Points, in no order, along strands that fork, close into loops and pass close to each other.
Points whose rows are less than 61.6 apart are linked; no others are. Some points are linked to none.
<831>: [  0 -25  -6 -10  -1  22  -6  16   6 -15   4 -29 -15  -4   8  16  26 -30
  -9  30   7  -3 -12  -1 -26  -8  42  19   0 -15 -12   9  -1  13 -13   0
   5  -5  16]
<540>: [  7  21  -9  25 -12  11 -12  -4  -7  -4  -4   2   9 -21  -4 -31 -28  16
   0 -11  -9 -12 -10  12   6  14 -13 -31   5   3  19  -3  -9 -16 -10 -11
   9  -9  -2]
<138>: [ -4  30  23   0 -10  -3 -29  28  27 -10   3 -10   9 -11 -14   9  -5   4
 -11 -31  -3 -18  -1 -12   6  -5   9  12  18   5  -9   8   0 -11   8  -1
  -8 -16  10]
<449>: [  3  21  21   5 -12 -33 -15  14  18   3   6  13  31  30 -21   7  -7  20
 -24 -27  -1 -19   4 -12  24  11 -14 -22  -6   7  23 -17  10 -16  23   4
  -7  -2   3]
<254>: [ -2  15   4   3  -2  -1   1   8   7 -10 -19  17   4 -11  -2 -14 -18  -1
  31 -29  -1  20   4 -11  11  -9 -20  24   3  28  -5  10  -8  -3  -9  -4
  22   8 -14]
<632>: [ 12   6 -23   5   9  -2   5 -31 -31  -4 -25  18  -6   0   4 -39  -8  -9
  28  -3  -1  18  21  11  -1 -18  -6  10 -20   9  -7   0  -4  -1 -13  -5
   9  18 -33]
<367>: [-10  -7  -2  -4   9  24  -1  35  23 -24  -8  -7  -5 -16  -7  33  -2 -17
   6 -12   1  19 -11 -36   7  -4   2  16  27   7  -3   9 -16   2 -15   4
  34   3  17]
<1323>: [ 23 -23 -14  -7  -4  -1  14 -15  -9   1  -4 -16 -16   8  25 -19  12 -31
   8  36  21  -5   5  31 -26  -8  46   7  -8  -5  -7  -7   6  10  -3   0
  16   8  -4]
<969>: [ 32 -13  19  -4  -2   8  -3  12  12  -3   0 -18 -11   0  23 -12  16  12
  -8  -2  14 -16  17  22 -19 -16  39  20   1   2 -34  18  24   8  15 -17
 -35  20 -17]
<89>: [ 14 -13  15   3 -13 -26   1   8  14  22   7  14  -6  17 -11  -5 -25  32
  13   6   7  -4 -21  20  -4  29 -21 -31 -14  16  20 -16  -3  -1  13 -10
   4  -6  18]
<1004>: [ -6  -5   4   0   2   6 -16  18  15   7  21 -22   6   9  -2  26  21   0
 -34  10  -9 -27 -14   1 -10  14  21 -23  19 -28  14  -5   9   3  13   6
 -23 -13  31]
<282>: [  2  13   4   8  -9 -16  -6  19   6  -3 -18  28  16   6 -21  -7 -38  17
  23 -35   4   7  -2 -14   9  12 -36  -9  -3  38  18   3 -10 -17 -10 -13
  25   6  -5]
<1291>: [-16 -22  -2 -37 -11 -49  25 -21 -22  12   4  23  -8  37 -16   3   8 -18
   7  13  16  13  16  10   3  -6  -9  14 -33  18  -3 -14  11   9  -2  -1
  17  -3 -11]
<1321>: [  5  -6  17  -1  -7 -10   7  17  28   8   7  -5  -1  -5  10   5  -1  16
  11  -1   4  -7 -12  11   0  13  -1  12   6  10  -2   6  10   0  10   1
  -8  -1  10]
<824>: [  5  37  19   2   7   0 -24  -6  -5  -7   0  -3   6 -10  -9 -13   6  11
 -15 -28  -8 -17  23  -2   3 -23   4  19  -4 -12 -19  15  13  -3   9  -8
 -45  -1 -17]
<559>: [  6 -36   2 -12  -5  25 -12  28  16 -15   3 -35 -13   5   9  27  34  -9
 -13  26   3  -9  -3   1 -32 -11  40  23   2 -10 -25  18  -1  15  -5  -2
 -18   1   9]
<1276>: [-22   4  -8 -10   6 -11  11 -33 -25  14  18  -5  -1  -6  12   0  14 -38
  13  29  -7  -7 -12   7   0  -3  11   5 -17 -18  -5 -14 -13  15 -19  18
   3 -19  -2]
<1015>: [ 13 -21  22   3  -7 -20   4  24  36  17   9   6  -6  19  -1  10 -15  46
   8   1  11  -3 -15  11  -1  29 -22 -21   7  16  17  -4   4  -4  29  -9
  -8   9  20]
<709>: [ 13 -24  -4 -17  -6   9  -4  26  13 -21 -11 -13 -13  11  10  10  21 -23
  -6   9  17  10   4  -8 -16 -20  35  25   2   4 -15  16   7  16  -1  -8
  19  14  -5]
<564>: [ -9  14  19   2   0   5  -5   8  12   1  11 -14  -4 -34   7   8  -5 -15
  14   3  -4 -12 -18  -2   3   1  10  10   4  -3 -12   6 -20  -2 -12   9
   4 -26  16]
<454>: [-30  -7 -15 -12   3  11   0  10  -4  -9  13 -14   6   3 -12  39   8 -41
 -16  10  -5  -1 -21 -33   1   4  11  -5   9 -18   9 -16 -12   5 -18  13
  28 -14  22]
<531>: [ 19  -1   4  16   9  14   5  -6   4   2 -12   4  -7  -3  18 -19   0  46
  -4 -11   0   8  19  15   3   4 -17   5   8   3  -9  16  20  -4  20  -9
 -44  27 -18]
<811>: [-16  -6  -5 -11  10  -5  13 -21 -16   4   7   6   2  16  -1  10  29  -3
 -20   5  -4   4  19  -8   6 -15  -7   6  -7 -17  -5  -2  15  11  10   9
 -21  10 -21]
<79>: [  1  12 -12   5 -16  -8  -3 -19 -14  12   7 -12   2 -12  -1 -20  -8 -18
   0  15   3 -20 -16  28  -6   7  20 -15 -12 -13  12 -18  -3   3  -8   5
  13 -15  11]
<648>: [  6  20   7   8 -19 -15 -12  26   8  -8 -24  11  23   8 -17 -17 -30   1
   7 -38  13  -2  -1  -6   9   1 -11  -5   7  31  15  -6   0 -13   1 -15
  32  10   2]
<1096>: [ -9  14  -6  -6  -1 -31   7 -37 -23  17   7  11   6   7   0 -22   8  -7
   7   6  -7  -6   8  20   8  -9 -13   9 -37  -8  -3 -12   8   4  -4   4
 -24 -12 -22]
<681>: [-17   1 -10   8  17  44  -8   3  -6  -6  12 -13 -13 -27  -6  19  -9 -12
  -3   8 -17   1 -16 -16  -6   4   4 -10  25 -21  -6   3 -27  -4 -15  12
   1 -14  22]
<1326>: [-28  -5  10 -24   7 -14   9   9  10  -4  10   2   5   3  -2  37  28 -25
  11  -3  -4  13   1 -31  13 -21  -7  34  -9   4 -14   7 -11  14 -12  15
   7 -12 -14]
<163>: [ 34 -28 -19   2   1   3  18 -18 -24   8 -19  -4 -20  10  22 -33   5   5
  -1  30  14   5  18  43 -29   1  24  -7   0   2 -10  -5  20   9  11  -7
  -1  31  -4]
<1058>: [ 18 -21   3 -15 -13 -12   5  13   9  -4  -3 -10  -7  14  19  -7  17 -11
  -1  10  16  -4   8  16 -18 -11  33  22  -4  11 -11   6  18  11   8 -10
  11  14  -5]
<505>: [ 20  -6  -2  -5 -19 -26   6   8  -5  11 -12   2   1  12  -3 -23 -17   8
  14   1  18  -2  -8  34 -12  14   3  -4  -9  22  11  -9   8   1   9 -16
  20   4   9]
<882>: [ -6  22  27   3  -3 -15 -11  23  29  -7  -5  10  17  -2  -2   9  -7  15
  13 -41  -4   5   7 -21  23  -8 -20  28   7  24  -6  15   4  -9   3   2
  -2  -2  -9]
<994>: [-26 -15  -2  -3  11  -6  17   1   6  -1  11  22   4  20 -10  40  -5   0
   2  -6  -9  19  -3 -43  24  17 -36 -18   6   6  17  -8 -25   0  -1  15
  18  -2  -4]
<116>: [ 18  13   1 -10 -22 -18  -9 -10  -7   0  -3 -14  -3   0   8 -29   4 -40
   0  18  16 -24  -3  28 -16 -17  47  12 -19  -3   0 -14   5   6  -5  -5
  22 -11  -1]
<492>: [ -7  12   6   4   3   9  -2  23  18 -13  -9   3   4 -18  -4  12 -16  -9
  17 -25  -1  11  -4 -27  14  -4 -12  15  21  17  -4  10 -13  -4 -15   3
  27  -2   0]
<253>: [ -3  34  12   7 -17 -19 -18  13  13  -7   0   3  24   1 -16  -6 -19  -1
  -5 -35   3 -17  -2 -10  14  -3  -3  -4   0  14  15  -7   5 -10   0  -3
  18  -9  -2]
<1359>: [  7   2   1  -9 -14   5 -20  29  14 -13  -4 -25   6   4  -9  14  13 -19
 -35  -4  11 -22  -3  -4 -14  -6  39   0  18  -8   7  -6  12   4   5 -10
  13  -3  27]
<1137>: [-35  -5   1 -21   4  -7   4  10   5  -3  14  -4  10   6  -8  42  20 -36
   0   6  -6   1 -17 -30   9  -6   3  15  -3  -7   0  -6  -9  12 -20  17
  17 -17   7]
<1318>: [-10 -21  16   1   4   6   7  28  35   2  24 -11   0  -6   6  35  -2   2
   9  12  -7  -6 -35 -19   1  23  -8 -20  25  -2  15  -1 -20  -1   2   8
  12  -7  33]
<1273>: [  8 -10   2  -8  -4 -18  16  -4  -5   5 -14  14  -6   4   3 -11 -12   1
  31  -3   8  21   2  12  -2   1  -9  21 -12  26  -6   2  -1   1  -3  -1
  19   8  -6]
<1103>: [ -4  10 -19  13  15  14   2 -28 -24  -1 -13  18   6   2  -1 -12   2  20
 -14 -11 -17  15  21 -12  13  -2 -31 -15  -1 -10   5   1   9  -5   8   4
 -20  18 -23]
<1018>: [-29 -25 -10 -10   9   3  22   9   9  -8   3   8   0   7  -7  41   7 -12
  10   4  -3  27 -13 -38  16   9 -17   3  14   8   5  -1 -17   5 -11  14
  27   4   2]
<45>: [ 15   7  -7 -10  -9  10 -11  -9  -2 -11  -9 -19 -20 -12   6 -23   2 -52
   2  23  20  -9   2  17 -18 -22  54  19 -10 -11  -3  -5 -17   4 -13  -4
  24 -16   5]
<232>: [-12   6  19  20  17  12  -4  -6   8   9  23  13   0 -12  15  15  -1  26
   5   2 -25  -3  -9  -6  21  14 -43 -16  -5 -19  15   2 -17  -5   7  11
 -34 -18  -3]
<1313>: [ 19   0  -1   1  -5 -17  -7 -13 -14  15 -15  25   8  27  -5 -28 -10  53
 -21  -3   5   0  17  24   1   9 -26 -20 -15  10  15  -6  32 -14  27 -15
 -30  17  -2]
<139>: [-17  11 -11   3  19  -1   9 -45 -33   9  11  21   6   8   4  -6  20  12
 -24  -1 -16   3  27   1  14 -14 -33  -9 -25 -29   5  -9   6   0  11   8
 -49  -3 -27]
<758>: [ -3   3  12   0 -13   3   4  12  15   6  19 -18   1 -20   6   7  -4 -19
  12  16   3 -20 -34   5  -2  14  17  -5  10  -1   7  -3 -15   2 -11   4
  18 -22  31]
<574>: [  1   6  -1  -3  -4 -27  -2   3 -14   6 -13  41   8  18 -30  -7 -36  17
  21 -21   7  19  -1  -6   7  15 -43 -24 -24  35  20  -1  -4 -12 -15 -20
  20  -8  -6]
<1268>: [  4 -19  10   9  -2   8   7  32  38  -3  12  -3   2   5  -1  27 -15  18
   4  -4  -1   2 -22 -23   2  25 -15 -32  33   4  18  -2 -19  -8   7   1
  19  10  26]
<1248>: [ -3   2  10   9  20  11   9  -8   4   6   2  13  -5  -3  19   1   7  36
   3 -11 -11  11  12  -1  13   3 -31   9   0  -7  -7  17   7  -4  12   4
 -46  10 -18]
<798>: [-11 -13  -2 -10   6  -4  22 -17  -5   7   8  -5  -9  -3  17   7  12 -23
  22  29  -3   9 -11   4  -5   2   9  15 -12  -6 -11  -3 -12  14 -17  12
   7  -9  -1]
<187>: [ -6 -28 -11 -15   0 -22  30 -22 -17  23   9   7 -18  12  -3   5  -4  -7
  28  34   4  14 -16  22  -9  20 -12  -8 -19   5   4 -13  -9  11  -7   5
  18  -9  11]
<241>: [  1 -11 -11 -16  -1  22 -12  -3  -3 -15   1 -26 -16  -5   2   4  14 -54
  -4  30   9 -10 -10   4 -23 -16  50  20  -7 -22 -10   0 -17   8 -19  -1
  14 -19  16]
<589>: [  5  13  16  -6 -12   2 -29  43  31 -14  -1 -21   9   1 -14  19   4   0
 -27 -25   6 -19   2 -12  -6  -4  26  10  28   5  -1   4   7  -5  11  -6
   2  -5  24]
<1235>: [  0  23 -11   5   0  -7  -5 -25 -22  -4 -19  18  10  -4  -3 -34  -5   3
  12 -23  -7  11  18  -3  11 -19 -18  12 -15   8  -5   4   4  -4  -9  -4
  -2   8 -28]
<1046>: [ -6  18 -14  15  -2  -2  -4 -16 -19  -1  -7  16   9  -7 -13 -17 -27   4
  10 -13 -14   3  -4  -4  17   9 -26 -22  -6   6  21  -7 -10 -10 -17  -2
  14  -3 -13]
<451>: [ -3  18   8  20   8  29 -18  21  15 -10  12  -6   0 -24  -8  12 -19  14
 -10 -15 -19  -7  -6 -21   8   8 -10 -15  32  -6   3  10 -16 -11   0   3
  -5 -15  16]
<1324>: [ -5  12 -23  22  19  49  -3 -24 -28  -3   3 -11 -14 -32   0 -11  -7 -13
  -8  16 -13   4   3   4  -8   2  12 -21  12 -28 -11   2 -20  -2 -14   6
  -5  -5   5]
<1193>: [ 11 -15 -10   5   1  -1  16 -14 -10  12  -1   1  -9   6   8 -15   1  21
   5  12   0   7   1  27  -8  13  -7  -8   2   1   2  -2  11   3  15   3
 -10  15  -3]
<974>: [ 10   4  16  -4 -18 -10   0  23  21  -2  -3 -13  -3 -11  10  -4  -1  -6
  12  -9  13  -3 -10   5  -3   1  16  18   7  15  -5   6   1   5   0  -3
  18  -1   9]
<432>: [ 15  -6 -10 -15  -9  13 -29  25   1 -24 -15 -21   0  14 -10   7  16 -22
 -46  -4  10 -10  13 -11 -21 -25  42  11  13 -11  -2  -3  18   3  12 -15
  14  15   8]
<161>: [ 14   6 -29  11   7  20   6 -32 -30  -6 -25   3  -8 -12   3 -36  -8 -12
   9   4   2  15  15  15  -7 -12   6  -4  -5  -7  -3  -3  -4   1 -10  -4
  16  16 -16]
<457>: [ 19 -32 -14  -1   1  -6  24 -22 -11  13  -4  -9 -23   9  26 -20   7  -4
  21  38  11   2   3  46 -24   7  21   5 -13  -3 -14  -6   7  11   6   2
   1  10   1]
<1249>: [-19   0   4 -12  -3 -30   9  -3  -1   1   1  20  21  38 -21  19   4   1
 -19 -18   2   5  15 -25  22   1 -19  -3  -6   9  18 -12   4  -7  12  11
   5   6  -6]
<1090>: [-27  27   6 -13  -4 -17  -8 -25 -19  11  22  -2   5 -11  -4   1   8 -40
   6   7  -8 -17 -11  -3   8 -13   9   9 -22 -23  -4 -17 -15  10 -21  16
  -2 -36   1]
<159>: [ -7 -11  24 -14  -1 -13  10  27  32  -2   2   3   3   7  11  22  13   8
  16 -14   4  12  -1 -12  14  -3 -10  36   6  23 -11  19   6   5   5   2
  -5   5  -8]
<1101>: [  3   6  10   7   1   2 -13   6  10  10  16  -7  10   6   2  12  10  23
 -31  -2  -7 -24  -3   3   1  11   5 -27  11 -23  12  -5  17  -4  22   5
 -28  -3  12]
<1008>: [  1   7   9  19  -5   9  -2   2   8   6  16  -3  -2 -34   9 -10 -24   8
  24   8 -12 -12 -26   6  10  18 -13 -17   8   4   6   0 -22  -7  -6   5
   4 -19  14]
<1338>: [ -2  11   2 -10  -5 -19   3  -5  -2  -7 -13  16   0   6   2 -15  -4 -20
  30 -12   6  19   8  -4   7 -21  -3  33 -15  19  -6   3  -7   5 -11  -2
  25   6 -21]
<1156>: [ -1  17  -4  24  19  45  -9  -6  -7 -12  -8  -4 -11 -37   0 -10 -11   7
   3 -14 -13  10  10 -10   2  -2  -6  -5  16 -10 -15  16 -14  -6 -10  -1
 -14  -1  -1]
<1053>: [-18 -20   7  -1  13  17  12  19  21  -2  15 -14  -4 -19  15  38   9  -1
  14  17  -6  10 -29 -20   2  11  -5  -1  17  -4  -4   9 -16   2  -8  12
   6  -3  20]
<851>: [-10 -17 -18  13  31  41  16  -2  -7  -7  -6   6 -11  -8   6  21   8  13
  -6  -1 -13  32  13 -24   5   1 -22  -6  26 -13  -9  12  -1   4   2   9
  -6  24 -14]
<1184>: [-13 -27 -23 -10  20  21  11 -10 -14  -9  -3  -5  -7   7  -1  21  32  -9
 -16  15  -1  21  16 -18  -5 -19  10   8   8 -20 -14   7  11  12  -2   8
  -4  19 -18]
<707>: [-21 -28  -9 -27  -3 -29  27 -18 -16  11   8  10  -6  30  -8  14  24 -24
  -2  17   7  12   4  -2   4  -3  -2  16 -18   4  -2  -7   7  12   0   7
  11   3 -10]
<916>: [  4 -16  -6 -18   5  18 -21  19  -1 -20  -8 -15  -1  23  -8  21  37   4
 -48  -3   3  -8  23 -16 -20 -29  29  13   9 -13 -17   8  27   3  13  -4
 -23  21  -9]
<683>: [-17  -7 -23   6  24  20  15 -22 -22  -2  -3  12   0   6  -1  12  12   7
 -15   1 -20  23  16 -20  10  -1 -22 -15  13 -16   2  -3   0   4   2  13
  -9  16 -18]
<840>: [ 22 -11   7   6  -1 -20  -9  -2   1  21  -3  20  -2  35 -11 -12 -16  58
 -13   2   8  -2   5  22   3  25 -28 -34 -15   8  21 -11  20 -11  29 -18
 -23   7   9]
<1266>: [  6  16   9   8   3  -7 -17   7  13   1   7   2  21  20  -9   9  -4  24
 -34 -17  -8 -21   9 -10  17   8  -5 -28  11 -13  24 -12  16 -13  28   3
 -13   2   6]
<1141>: [-15   8  -6   2  16   5   4 -26 -18  10  15   4   1   3   5   5  18   7
 -16   9 -14  -8   9   3   5  -1 -12  -8  -8 -28   1  -5  10   1   9  15
 -40  -4 -12]
<115>: [ -6  11 -15  22   9  39 -11   6  -1 -11  11  -7  -3 -30  -9   6 -27  -6
  -8  -1 -15  -7 -12 -18   3  12  -6 -32  30 -14  11   1 -23  -9 -12   3
  11 -10  19]
<286>: [-16  -6 -22   9  23  49   0 -13 -23   0  11 -12 -10 -21   7  14   9 -18
  -6  28 -16   6 -12  -3 -10   9  14 -17  13 -36  -9  -1 -16   6 -14  15
 -13  -6  16]
<346>: [-15  26  29  -4 -14 -20  -6  -1  13  11  25  -9   6 -27   7   4  -4 -18
  19   5  -4 -24 -26   4   8  -1   5  14 -14   1  -4  -5 -16  -1 -12  13
  -2 -40  14]
<325>: [ 11  14  -6  21   1  35  -7   4  -4  -9  -9 -12 -12 -32   1 -21 -15  -3
  -1  -3   1   1  -1   8  -6   0  12  -6  21  -7  -2   9 -11  -6  -5  -5
   9   3  11]
<953>: [ 13  17  -4  18  -6  -3 -13   7  -1  -6 -17  14  23   7 -14 -18 -24  31
 -12 -31  -4  -5   5   2  14   9 -22 -25  10  16  20  -1   9 -18   8 -10
   5  16  -5]
<1230>: [  8  16   2  -2  -2 -21   4 -35 -18  11  10  -1   4   1  13 -30   9  -8
   8  10   3 -13  13  27  -4 -20  15  17 -35 -10 -20  -7  17   6   3   2
 -32  -3 -28]
<270>: [ -5 -10  -4   3  -2  -2   4  19  19  -4   3  -4  11  12 -10  25  -4  -1
 -14  -6   3   1  -9 -24   5  14  -5 -22  23   3  18  -9  -1  -5   7   1
  20  10  13]
<631>: [  1  -9  -2   6  -2  12  -4   5   3  10  20 -25  -5  -2  11   8  17  -2
 -20  19   2 -19 -13  14 -16  14  26 -17  18 -25   2  -3  12   7  10   1
 -15  -1  26]
<964>: [ -7 -27  -8 -12   3   2  -1  15   7 -11   1 -14   5  27  -5  28  37  -1
 -36   6   6   0  15 -19  -5 -14  17   7  11  -9  -8   9  27   7   7   4
  -6  14  -1]
<319>: [-12  11 -13   2   7   1   3 -11 -12  -5  -4   8   9   0  -8   4  -8  -7
   0 -14  -9   6   1 -18  13  -2 -13  -6   4  -2   8  -5  -3   0 -11   8
  18   6 -11]
<399>: [-19 -13  -7  -2  11  13  15  11   7  -6   8  -3  -5 -15   6  30  -4 -18
  17  11  -7  15 -23 -26   6  10 -11   0  16   0   3  -4 -24   4 -19  16
  29  -2  11]
<1070>: [  4  23   9  10 -13 -23 -16  12  17   1  -3  14  29  18 -20  -3 -28  22
  -4 -34   0 -14  -4  -9  18  14 -26 -24  -3  16  28  -9  -2 -20   8  -5
   7  -1  -2]
<845>: [  9   1 -11  -9   4 -12   8 -25 -18  -4 -13   7 -11   6   9 -24   2 -28
  32   8   9  20  12   4  -4 -25  11  26 -17  13 -14  -3  -9   6 -13   1
  24   9 -28]
<126>: [ 17   0  -6   3 -16 -13   9  10   0  -2 -25   5   2  -1  -1 -25 -25  -4
  28  -5  17  11  -7  22  -7   5  -2   5  -6  29   8  -5  -7  -3  -6 -14
  38   6   3]
<1288>: [  6  25 -10   3  -9 -18 -17 -20 -27   1 -27  30  22   1 -10 -48 -13  17
   5 -26  -5   3  15   9   9 -10 -25  -1 -29  21   8  -9  12 -19 -11 -15
 -11   5 -27]
<17>: [  4  25   4  28  -8  24 -15  -4  -2   0   7 -13  -6 -42  -4 -24 -27   3
   4  -2 -10 -13 -12   5   4   8  -2 -16  11  -2   2   9 -17 -13 -15  -5
   6 -20  10]
<14>: [  6  23  -7  25  12  46 -13 -29 -25   2   2 -14  -9 -36  -3 -26  -5   2
 -11   5 -13  -7  12  16 -12   0  18 -10   6 -30 -19   9 -14  -4  -7  -6
 -36  -8   0]
<775>: [-19 -13  14 -21   6 -15  11  15  22  -2   4   1   8  15  -2  38  30  -4
   1  -8   2  13   8 -24  13 -19 -11  35  -1   6 -15  18   7   9   3  13
 -12  -3 -17]
<695>: [  8 -22  27  -9 -19 -26   8  35  44  13   9  -7  -3  10   9  14  -3  24
  14  -3  12  -7 -23   7  -2  22  -4   6  12  22  11   3   6   1  17  -5
  -2   2  23]
<271>: [  3   4 -10  19  21  32   6  -6  -3 -11 -16   9  -9 -17   7  -2  -7  17
   5 -15 -12  23  13 -11   5  -2 -20  -1  18  -1  -7  17  -2  -5   2   0
  -9  18 -15]
<110>: [ 17  -4   2  -8 -12 -11   1  -6  -4   3   3 -15  -5   3  14 -17  12 -23
  -3  18  15 -13   2  22 -16  -8  35   9  -6  -6  -7  -3  14   9   1  -6
   4   2  -3]
<1085>: [ 17 -21  12   3   2 -21   2  -1   6  23   8  30  -9  34 -16   1 -23  47
   3  11   8   3  -3  12   3  32 -38 -43 -20  10  19 -12   9  -4  15 -21
  -8  -8  14]
<1336>: [ -2  27  25   9   3   1 -18  19  28  -4  10  -1  11 -18  -2  10 -10  18
  -1 -24 -12 -14  -4 -14  17   3 -13  -1  12   0   2  13  -6 -14   5   6
 -14 -16   7]
<1074>: [ 12  -9  -2   7   3  28  -5  -1  -4   4   7 -28 -16 -16  15  -7  15  -4
 -12  20   0 -13  -1  21 -25   3  39   0  10 -24 -20   8   2   6   7  -2
 -25  -1  13]
<1127>: [-16  -2 -13  -4   2   5   4  13   1 -12  -3  -5   9  12 -16  27   2 -26
 -17  -7   5   6  -5 -34   6   0   5  -6  19  -3  10 -13  -2   2  -8   5
  31   5   7]
<602>: [ 42 -18  -9   2 -12 -11   6  -1 -13  10 -24  -2 -12  11  18 -43 -11  18
  -1  11  20   1  17  50 -24   2  20  -3  -4  18  -4  -4  21   3  17 -18
   3  24   0]
<1172>: [-16  29  17 -15 -15 -33  -7  -8  -2  10  20  -8  10  -5  -2  -2   8 -25
   4   0   0 -27 -14   7   4 -11  19  13 -22  -9  -2 -11   2   5 -10  10
   3 -30   1]
<145>: [ 18 -24  -4 -20  -9  24 -30  33   8 -30 -15 -21 -10  19  -2  12  27 -11
 -38  -1  12  -4  21 -14 -30 -37  46  21   5  -3 -18  15  15   6  11 -16
  -6  22  -7]
<236>: [  0 -15  -5  -9   1  18   1  26  15 -19 -10 -14  -8  -6   3  21  14 -22
   7   5  11  17  -8 -18  -6 -13  19  24  14   5  -7  12  -3  11 -11   1
  29   6   7]
<458>: [-16  -3  15 -10   5  -8  15  -3   8   9  17  -6  -4 -21  16  18   8 -14
  26  18  -9   2 -24  -1   5   6   1  17  -6   0 -10   2 -20   9 -13  14
   2 -19   5]
<552>: [  2 -23  21  -7  -2  19  -5  34  30  -7   8 -26  -9 -12  12  30  27   3
  -2  11   2  -7 -12  -3 -17  -2  26  27  13  -2 -26  24  -3  10  -2  -4
 -25  -3  12]
<591>: [-15   4 -16  10  10  24   3   6  -4 -12   5   0   0 -22  -4  18 -25 -22
   4   1 -11   4 -17 -29  11  10 -12 -15  24  -6  12  -5 -29  -3 -25   9
  35  -7  11]
<1354>: [ 19  -2 -15   3  -4 -12   2 -28 -30  15 -19  23  -1  18  -3 -38 -11  37
  -3   2   1   9  16  27  -2   7 -21 -14 -22  11   8  -3  23  -9  10 -16
 -20  14 -10]
<482>: [-28 -13   0 -14  12  -2   9   2   3  -3   8   3   7  18  -4  33  30   0
 -18  -2  -3  14  17 -25  14 -15 -10  13   4  -6  -5   5   9   6   8  13
 -11   2 -17]
<255>: [ 10   7   3   5   0 -16 -10   5  -7   1 -24  31  25  30 -19 -13 -20  40
 -11 -28   4  10  23  -6  13   7 -36 -19  -2  29  17  -2  13 -22  20 -11
  -3  21  -6]
<317>: [ 16  23  -8  11  -1  -2  -1 -44 -26   5  -5   1   4 -10   7 -47   4   5
  -1   5  -2 -12  22  30  -6 -19   9   1 -28 -13 -10  -5  15   0   1  -8
 -32   7 -25]
<1181>: [-12  19  -3  -5  -4 -17  -3 -27 -17   9  10   2  10   0  -1  -4  11 -10
  -9   2  -8 -14   3   8   6  -6   1  -2 -17 -18   2 -11   9   6   3  12
 -14 -11 -11]
<790>: [ 13  24  -9  13   8  21  -7 -29 -22   0  -6  -8  -1 -21   5 -32   3   4
 -12   1  -6 -10  19  16 -10 -14  20  -3  -6 -23 -18   5   6   1   1  -9
 -31   9 -14]
<497>: [-10   8 -13  -1   9 -15  12 -53 -36  15   2  23  -2   9   4 -24  10  15
   0  10 -10   0  19  17   5  -8 -31   4 -43 -13   2 -11   7  -2   1   3
 -41  -7 -30]
<186>: [ 14  10 -11  23   7  15  -5 -14 -10  -2 -19  17   3  -7   7 -23  -7  44
  -8 -15 -12   8  19   5   5   1 -28 -15   6  -2   6  11  16 -13  13  -4
 -33  22 -16]
<85>: [-19 -10   9  -4   3 -22  12  -2   4   3  10  34   6  38 -27  32 -18   7
   0  -7  -4  11   4 -34  19  25 -39 -29  -9  11  21 -15 -21 -10   4   7
  18  -2  -2]
<1088>: [ -3   7  -4  -8 -12 -31   2  -9 -19   8 -16  29  13  21 -24 -13 -21   6
  10 -17  11  14   6   6   6   3 -24  -1 -21  30   9  -9   6  -5  -3  -9
  20   2 -10]
<928>: [  9   5  15  13 -19  -7   4  11  24  11  15 -14  -3 -27  10 -14 -22   4
  23   7   5 -20 -32  20  -1  20   4 -12   5  10  11  -2 -17  -8  -2  -4
  17 -18  26]
<1245>: [ -2   1   6   5  22  23  11  -4   3  -7  -1   1 -10 -20  14   9   7  13
  11  -7 -10  18  10  -6   5  -8 -12  16   4  -9 -22  20  -4   5   0   3
 -30   6 -19]
<1290>: [ -4  -1  -1 -20  -7 -42  14 -22 -27  12 -11  28  -3  23 -21 -14 -11  -2
  20   1   8  16  12  12   2  -3 -21  11 -35  27   1 -10   8   5  -4  -5
  12 -11 -10]
<993>: [ 35  -9  -5   9 -18 -16   7   4   0  16 -17  -2 -12  -5  13 -44 -21  23
  20  10  19  -2  -3  54 -21  15   6  -6 -10  22   1  -2   7  -2   8 -17
   4   0  10]
<858>: [ 17  -8  19 -11 -22  -7  -2  34  32  -8   0 -24  -8 -11  15  -3   4 -23
   8   7  23 -11 -10  11 -15  -2  39  26   5  14  -5  10  -1  11  -1 -13
  27  -7  24]
<34>: [ -2 -12  -2  -4  12  16   8  -7  -5   4  10 -15  -9  -7  15  12  21  -6
  -2  19  -3   0  -3   6  -9   0  17   5   3 -21 -18  11   3  10   1   9
 -19   1  -1]

A tip is a point with one link. Name the tips that can be reached along the links from each point below, in the order of the rows.
<1074> => <707>, <255>, <34>
<798> => <319>
<993> => <161>, <1288>, <552>
<840> => <1354>, <858>
<775> => <159>, <964>, <85>

A fork is a point with three links, a tip a point with one. Leave the first point through the second and follow the links. Name the first fork or tip that comes.
<1354>; <1313> => <858>
<964>; <916> => <115>
<858>; <974> => <1354>
<115>; <451> => <964>
